Each scene shows the same named points in several views. A view is turned or mirrored, shifted and resized as a whole, has a little noise and may leave points out.

Scene 1
View 1
Z591: [  4.9   7.9 -14.8  -5.3 -12.5  12.5   2.6  -0.2   0.5  22.8  -0.2  -7.1
  18.8  32.6   1.7   9.5 -19.2   6.2   8.6 -17.4  10.5 -16.4 -21.5 -16.9
  14.5   7.3  26.2]
Z947: [  0.2   4.0 -11.5  -5.5  -9.2  -4.2  14.4  -6.4   2.4  19.5   5.6   0.5
  20.0  24.1  -0.2  -1.5 -13.8  -1.4  11.9 -13.4   6.1 -23.4 -19.2  -2.1
  11.7  11.0  22.7]
Z902: [  7.9  -5.8  -1.9 -15.9   2.6   0.2  -9.1  -5.5   9.4  -3.9  24.0   8.0
  24.0 -26.6 -19.5  -8.3  -6.3   2.8  15.9  -1.8  16.9  -7.9 -20.7  19.1
  20.3  18.0   0.2]
Z683: [ 16.2  -2.9  -1.9 -15.4  -7.1  14.4 -12.3   1.8   7.4  -0.1  18.2  -2.8
  23.9 -10.6 -18.3   2.0 -12.2   5.7  15.9 -13.2  16.9  -7.1 -23.8   5.5
  18.5  12.0   9.6]
Z518: [  1.7   2.3 -12.3 -13.4  -4.0   1.5   3.0  -0.2   3.4  15.2   7.2   1.1
  20.9  17.0  -7.9   4.1 -12.7   6.5  15.3 -11.0   8.6 -15.4 -18.4  -1.2
  14.4   7.5  17.7]
Z116: [ 22.3 -20.6   8.8 -31.6   2.4  27.9 -10.2  18.5   3.0 -10.1  24.6  -0.2
  21.2 -21.1 -31.4   0.1  -9.7  11.2  30.3 -30.5  11.5 -13.6 -25.4  17.9
  23.8   9.0  14.9]
Z337: [ 12.3 -27.0   2.6 -36.6   4.9  35.1   3.6  31.4  -2.6   5.7   8.5  -8.0
  13.2  12.4 -28.6   9.8 -10.9  21.1  40.4 -48.4   1.0 -25.5 -27.4   9.7
  21.2  -4.1  30.4]
Z288: [  3.9 -19.1   7.4 -21.2   3.1   5.8  14.7   9.9  -5.3   3.7  21.5   4.1
  22.9   4.4 -13.8  -8.4  -9.4   3.2  26.4 -30.7  -0.7 -30.6 -20.9  21.8
  16.6   7.6  19.8]
Z722: [ 31.3  10.3  -4.9  -7.0 -19.5  35.5 -32.1   1.5  12.9  -7.3  19.6  -7.9
  27.4 -14.5 -21.3  11.9 -15.6   6.7   4.5 -12.3  23.2   6.4 -23.4 -13.2
  20.6  14.6   7.8]
Z430: [ 11.7   8.1 -22.3 -18.9  -6.7  29.6 -24.1   9.8  11.0  16.8  -6.5 -14.0
  12.6  18.2 -17.1  22.9 -18.8  20.1  13.1 -12.0  21.2   6.1 -24.8 -21.6
  18.7   2.6  18.0]
Z589: [-13.6  -9.0 -14.5 -24.3   9.1  -7.6  19.4   5.3   0.0  27.3  -1.5   0.9
   9.4  27.6  -7.9   1.2 -10.8  11.1  25.9 -15.4   5.0 -25.3 -19.4   9.9
  15.0   2.0  23.7]
Z610: [  1.7   6.2 -14.8 -12.6  -4.5   2.9  -2.2  -1.7   5.5  18.2   3.1  -2.3
  19.0  15.8  -8.2   5.5 -13.7   7.1  13.1  -4.8  15.1 -11.1 -20.5  -6.2
  15.6  10.2  14.9]
Z506: [ 17.5  20.3  -4.7   9.5 -24.7   2.3  -7.7 -20.3   8.2   3.6  20.7   0.2
  37.4   1.8   2.9  -3.3 -17.3 -12.1  -7.0  -2.3  13.0  -9.1 -18.4 -14.6
  12.3  20.9  14.0]
Z29: [  4.6 -10.8  -0.9 -19.3   0.0   2.7   8.4   4.8  -0.2   7.5  14.6   1.7
  21.5   6.0 -14.1  -3.3 -11.2   3.9  24.1 -20.4   7.5 -22.9 -21.3  12.4
  16.5   9.2  17.7]
Z911: [ -1.9   7.0 -21.6 -16.6   2.9  -3.4 -10.1  -5.6  10.6  14.9   1.6   1.4
  13.6   2.2 -12.4   6.3  -8.4  11.4   9.4   9.4  20.6  -2.4 -22.3   2.0
  16.3   9.7   3.7]
View 2
Z911: [-10.3 -16.8   5.8  -6.1   9.7  -0.1 -21.0   4.3   2.6  -9.5 -15.8  -2.9
  -3.0 -14.2   9.7 -13.5 -20.8  -1.7   0.3  -4.8 -12.0  -8.5   2.8  -5.9
  -5.2  -0.9   6.5]
Z722: [-21.9  -2.0   5.1  -9.0  -3.9   1.5 -12.0  -0.6  24.5 -11.4 -26.9  15.0
 -19.8   9.9   6.5  -8.2 -14.4  15.9 -23.7  -8.5 -18.4  -9.3  -4.7  -4.9
   2.2  -2.7  29.4]
Z518: [-12.7 -17.4  -0.4  -2.9   8.9   7.1 -19.7   4.5   4.6 -10.7 -14.2 -13.5
 -14.5  -0.7   5.9 -10.3  -7.2  -2.7  -6.9   1.2  -4.0  -0.2  -0.4   1.2
  -6.5  -4.2   0.9]
Z589: [-14.5 -18.9  -2.3   4.9   9.7   9.8 -32.8  11.8  -2.4 -14.7 -12.6 -28.4
 -13.8   2.5   1.4  -4.5  -1.3  -9.5  -6.7   9.6   5.8   1.4  -5.1  14.0
  -7.1  -1.4  -8.3]
Z902: [ -6.9 -12.7  -4.5 -16.4   4.3   5.4 -21.6  -2.2  16.1 -10.2  -5.0  -3.4
  -9.8  -1.9  23.4 -16.6 -20.0  21.8  -9.8  -9.1  -4.3 -21.4  -3.3  -5.0
 -15.7  -7.5  13.6]
Z430: [-18.9  -3.1  11.5   6.3  -2.2  -0.9 -32.0  10.8   7.6 -19.9 -30.7   2.7
 -12.6   7.8  -6.7  -4.7 -11.0  -0.4 -15.7   2.6 -14.9  -2.5  -5.7   9.5
   7.5   5.8  19.1]
Z683: [-12.5  -6.9   0.8  -9.3  -0.4   2.1 -25.9  -0.7  18.3 -15.5 -14.6  -0.9
 -11.6   7.0  15.1 -12.4 -17.1  21.3 -15.6  -7.2  -9.4 -19.1  -6.9  -0.1
  -8.9  -3.7  19.5]
Z610: [-13.5 -16.7   1.1  -3.3  10.5   4.7 -17.9   5.9   2.4  -8.0 -16.7  -8.5
 -12.3  -4.5   5.3  -9.0 -10.5  -5.1  -6.8   0.0  -7.7  -1.4   1.3  -0.6
  -3.1  -2.5   4.0]
Z29: [-11.8 -15.8  -6.3  -5.0   7.1  10.0 -25.3   4.8   8.2 -10.4  -7.0 -18.6
 -15.0   5.4  13.6 -10.2  -6.4   9.4 -11.7   1.5   4.6  -9.3  -6.8   5.4
 -11.1  -5.8   2.4]
Z337: [-17.5  -4.5  -1.4   3.4  -6.6   9.2 -48.4  12.6  11.1 -26.6 -16.2 -24.5
 -17.6  25.6   1.8   0.5   2.3  13.9 -21.9   8.9   6.1  -9.6 -17.9  24.5
  -6.2   1.3  10.0]
Z591: [-19.6 -17.9   2.9   3.6  13.1  10.7 -14.8   8.0   2.0  -9.1 -23.7  -9.9
 -19.6   1.0  -2.9  -5.4  -1.8 -11.5 -10.5   4.3  -7.1   8.4   1.6   2.1
   1.7  -1.5   0.9]
Z116: [-13.4  -2.3  -3.9  -9.6  -3.6   4.8 -36.2   2.6  20.5 -20.9  -8.7  -9.8
 -13.6  19.1  17.5  -7.8  -9.4  29.8 -23.2  -4.0   0.5 -21.1 -15.0  10.1
 -12.7  -3.3  20.6]
Z288: [-10.7 -14.4  -9.8  -6.2   5.1  13.7 -30.5   5.8  11.2 -13.8  -1.6 -28.1
 -18.6  13.0  15.6  -7.6   0.4  13.6 -15.2   2.2   9.7 -12.9 -10.1   9.3
 -18.3  -6.2  -1.4]
Z947: [-13.6 -22.1  -4.0  -2.4  15.4  10.3 -11.7   5.1   2.4  -5.5 -12.0 -18.6
 -18.2  -0.9   5.9  -7.9  -2.3  -6.7  -8.3   2.7   1.3   2.5   2.4   0.0
  -6.2  -6.1  -3.7]
View 3
Z610: [ -6.1  -6.7  12.1  -8.4  13.3  -8.6 -15.5  -9.7  10.5   4.1  -5.4  -2.7
   5.7 -11.4 -11.2  -3.1  -3.3  17.6   7.5   8.5  -8.4 -10.9   3.5 -12.7
  -6.0 -11.1  -5.9]
Z430: [-14.5  -8.5   6.8  -6.8  14.3 -13.1 -18.8 -16.4  13.8  -3.5  -7.9  -1.8
   5.2 -26.4 -20.4   1.0  -5.4  10.2  -1.0   7.5 -10.9 -15.2  12.4  -8.7
  -4.0 -21.6 -17.1]
Z518: [ -1.7  -7.2  16.1  -8.2  12.9  -9.0 -15.4  -5.8  10.5   3.5  -2.8  -2.5
   4.3  -7.8  -5.6  -4.5  -2.4  20.9  11.1  10.1  -4.1 -10.4   0.3 -11.9
  -6.5  -4.9  -4.9]
Z337: [ -3.7  -4.4  13.3  -7.5  31.3  -8.3  -1.4 -28.8 -10.4   9.8  -1.9 -22.0
   7.9 -18.6 -13.2   4.5  -0.2  23.8  -0.5  -9.4 -21.3 -13.6  -1.5 -19.3
   3.2  -4.8  11.7]
Z683: [  4.0 -13.6   7.9  10.0  10.7  -3.8 -10.5 -17.4   6.4  -2.5   4.7  -4.7
   4.6 -26.0 -19.9  -5.8  -2.5  28.2   2.0   2.0   2.2  -0.7  10.1 -19.1
  -4.7  -5.5   0.7]
Z506: [  1.4  -8.7   7.3  -3.9  -2.9   0.2 -21.5   0.3  23.8   0.5  -4.8  11.6
  10.0   1.0 -17.1  -7.6  -3.9  14.9  12.4  19.8   6.9   9.5  11.5 -17.5
 -12.7  -7.1  -5.3]
Z589: [ -4.2  -4.6  20.7 -14.4  20.2 -14.7 -11.1  -9.1   4.0  10.5  -5.6 -10.6
   4.1  -4.4   3.4  -1.7  -2.3  20.7   9.9   4.9 -14.3 -21.5  -8.6  -8.6
  -2.5  -2.9  -2.4]
Z947: [  0.0  -6.9  18.2 -10.5  10.8  -8.1 -16.6  -2.6  14.2   8.7  -5.8  -0.1
   5.6   0.1  -2.4  -5.8  -1.4  19.8  13.5  13.4  -4.1  -9.7  -3.6 -10.4
  -7.9  -2.8  -2.8]
Z722: [ -5.8 -11.3   0.9   6.7   5.9   1.2 -15.9 -19.0  15.2  -5.3  -1.4   3.8
   9.0 -23.1 -33.0  -1.1  -4.6  15.5  -0.3   6.6   0.2   8.4  20.5 -20.5
  -6.9 -17.1  -4.4]
Z902: [ 11.2 -17.2  10.4  12.7   4.8  -5.0 -10.3  -9.3  10.8  -2.2   9.1  -0.7
   2.9 -22.1 -12.3 -12.3  -3.0  34.3   9.3   4.9  11.3  -0.4   6.5 -17.5
  -7.9   1.0   1.2]
Z29: [  7.2  -8.1  15.3  -1.8  13.8  -5.5  -9.6 -10.5   4.6   6.6   1.1  -8.3
   4.7  -8.2  -3.9  -5.6  -0.5  26.6  10.5   5.5  -3.8  -6.0  -1.5 -16.0
  -5.9   2.8   5.0]
Z591: [ -9.8  -4.3  13.5 -15.9  13.8  -9.2 -18.2  -5.7  15.3   5.5  -9.2  -0.4
   7.2  -3.5  -8.4  -0.4  -1.5  12.3   9.8  13.3 -10.6 -12.1   3.5  -8.9
  -6.1 -11.1  -9.8]
View 4
Z430: [  2.2 -32.9 -20.1  -9.2 -16.9  -1.1   5.3  -9.2 -32.0  12.1   5.5 -20.7
  22.3   2.6 -28.5  -4.3   0.0  20.1  17.5  19.3  -0.7  15.3  -5.3 -23.2
  -8.5 -16.7  40.6]
Z911: [ 14.0  -5.8 -22.0  -1.4 -17.5  16.7   0.3   7.2 -14.6  21.6 -26.0 -25.1
   4.1  10.3 -24.2  -0.3   1.5   1.5  10.4  24.9 -14.1  12.2 -16.8 -32.3
 -13.9  -5.5   4.8]
Z506: [ 36.2 -12.8  -2.6  15.2  -8.8  10.5 -20.3  24.3  10.6  22.4 -33.4  -0.1
  23.8  11.6 -12.8  -8.9 -18.1  10.5  14.7  11.2  12.1  22.8  -9.5  -6.6
 -26.0  24.0  27.6]
Z722: [ 21.0 -25.8  -6.7   6.7 -34.4  -6.2  -0.8  13.7 -23.3   3.9  -9.5  -0.3
  36.4  16.9 -45.7  13.7 -18.5  24.3  17.5  31.9  13.4   9.7 -25.0 -16.6
 -20.8  16.0  52.9]
Z518: [ 28.6   9.4 -22.4  -1.2  -7.7  18.7  -4.8  -0.1 -12.6  15.7 -23.0 -20.9
  25.5   3.7 -17.6  -8.5  -2.3   4.1  16.1  17.6   2.7  19.9   0.5 -31.7
 -26.9 -20.0  19.4]
Z610: [ 20.4  -1.3 -20.6  -0.4  -9.0  16.9  -2.8   3.0 -13.6  15.2 -21.5 -20.8
  18.8   2.4 -19.2 -11.0  -2.2   2.6  12.7  15.7  -1.1  19.0  -1.9 -26.9
 -23.2 -15.6  17.7]
Z337: [ 34.6  30.2 -36.7 -14.7 -26.4  17.4  14.0 -17.7 -45.9 -22.2  -2.3 -26.5
  58.3   3.1 -47.7   0.7  -6.5  19.6  22.3  29.0  18.4   8.5  -0.6 -54.1
 -46.3 -54.0  51.5]
Z591: [ 24.4  -7.8 -18.7  -4.8   3.1  11.4  -5.6 -10.1  -9.4  17.3 -11.8 -19.6
  27.5  -5.4  -7.1 -20.3  -3.6   9.6  18.6   6.3   8.9  22.9  12.9 -19.9
 -23.8 -19.4  29.8]
Z683: [ 29.5   6.6 -21.0   6.0 -39.5  10.2   0.6  15.1 -24.5  -2.5 -25.0 -13.5
  29.3  21.3 -44.9  19.0 -10.6  12.3  11.3  36.4   4.7   6.7 -28.0 -36.4
 -27.8  -3.3  31.8]
Z288: [ 50.6  45.3 -31.6   1.2 -18.0  31.2  -2.2   0.2 -18.8  -6.1 -33.9 -22.4
  44.5   9.2 -34.2  -2.2 -14.1   3.3  15.1  26.7  12.7  12.9  -3.3 -49.6
 -47.4 -30.6  25.5]
Z589: [ 28.5  23.9 -34.2 -11.1   1.9  25.9   0.5 -18.2 -22.4   9.1 -14.0 -35.5
  31.7  -6.8 -16.0 -20.5   3.2   1.9  19.2  12.6   3.9  22.3  14.7 -42.7
 -36.0 -48.4  18.4]
Z116: [ 41.5  25.0 -26.6   3.1 -42.4  12.6  10.3   8.1 -35.6 -18.1 -23.0 -15.6
  46.9  20.4 -57.6  20.4 -14.5  14.4  16.6  40.4  14.8   1.4 -26.0 -47.4
 -42.5 -17.9  42.6]
View 5
Z116: [-13.7 -13.8   7.0 -23.0 -29.9  13.3  15.9  -7.7  -6.7   1.9  15.7  20.6
  31.2  47.6 -17.1  24.8 -17.4 -20.6  40.4   0.5  24.9   3.9 -14.3  26.2
  37.7  19.0  26.9]
Z518: [-26.5 -16.1  16.8 -18.0 -26.9  17.2  19.5  21.1   0.1  -3.0  -0.7 -17.2
  -6.6  22.8 -20.7 -10.4  11.4  -9.0  24.0   1.7  14.1 -16.2  26.7   5.0
  27.1   9.8  29.3]
Z610: [-25.9 -12.5  18.0 -18.8 -26.0  11.4  21.0  28.4   1.7   3.2   3.9 -22.1
  -5.1  18.0 -27.0 -12.1  11.1  -7.0  22.5  -2.1  16.3 -19.5  31.0  -1.3
  28.6  14.1  28.9]
Z29: [-23.7 -17.1   4.5 -17.6 -36.0  17.8  24.7   9.7   4.4  -4.7   7.9  -3.2
  10.3  19.0 -20.8   0.9  -6.6 -15.5  35.5   4.0  17.7 -14.1   4.2  13.5
  28.6  12.7  28.8]
Z683: [-14.7 -11.1   6.8 -17.6 -26.1  14.1  20.8  11.4  -1.2  11.7  15.3  16.1
  20.8  28.3 -33.9  19.2 -11.2  -5.6  33.7  -5.7  24.6 -11.1  -1.3  10.9
  43.1  23.8  30.2]
Z722: [ -6.8 -12.1  19.2 -11.7  -7.1  16.6   7.3  20.2 -18.8  34.3   0.1  21.7
   8.3  30.2 -52.0  27.4  -6.5   3.1  27.4 -16.1  32.9   1.6  15.3  -6.0
  51.0  36.7  32.9]
Z589: [-30.0 -14.7  24.5 -33.5 -32.6  10.5  18.9  15.2   1.9 -20.6   0.5 -31.9
   0.3  34.4   0.7 -19.1  21.1 -22.8  19.6  16.0   2.8 -18.8  34.0  15.4
  15.4   0.0  21.1]
Z506: [-15.6 -23.4   9.5   8.2 -24.7  34.8  22.2  29.3 -13.0  19.2 -21.6 -13.9
 -28.6  -6.4 -45.2  -8.8  -5.7   1.9  32.1 -10.0  38.9 -10.1  27.5 -12.8
  37.9  30.6  27.4]
Z947: [-27.5 -17.9  16.6 -12.6 -32.7  22.4  19.7  20.9  -2.3  -7.6  -9.7 -30.3
 -18.9  13.3 -14.0 -23.3   9.8 -12.0  28.0   7.3  19.4 -17.0  29.0   4.7
  21.7   8.2  26.8]
Z902: [-22.0 -13.0  -4.4  -8.4 -39.3  22.5  36.5  13.5  10.4   3.4  15.5  10.9
  14.7   7.4 -37.9   5.5 -19.4  -3.0  43.0  -6.8  27.0 -15.4  -7.9  12.9
  38.1  21.1  29.1]
Z288: [-22.6 -20.2   6.2 -20.6 -44.0  23.0  21.1  -8.9  -4.2 -16.3   2.3 -10.7
   5.0  31.4   3.7  -8.1  -5.9 -29.8  37.9  15.9  18.1  -4.6  -3.3  25.4
  19.1   4.6  23.2]
Z911: [-27.7  -6.9  11.4 -22.8 -24.3  10.5  30.3  36.5  17.0   2.4  19.8 -11.8
   7.3   4.0 -38.1 -10.6   6.9   3.8  24.2  -7.9   9.8 -29.2  27.2  -2.2
  34.1  15.6  33.5]
Z337: [-17.1 -15.1  26.7 -45.4 -23.5   4.3   1.2  -8.3 -16.1  -9.4   6.7  -0.2
  29.6  74.3   9.7  12.9  12.2 -34.3  24.5  16.8   8.4   3.7   8.3  31.7
  23.2   3.1  26.6]

Which points are out of place in each view (at most two, in the order of its rows)? Write none if all are in place.
view 1 | Z683, Z589
view 2 | Z430
view 3 | Z610
view 4 | none
view 5 | Z29
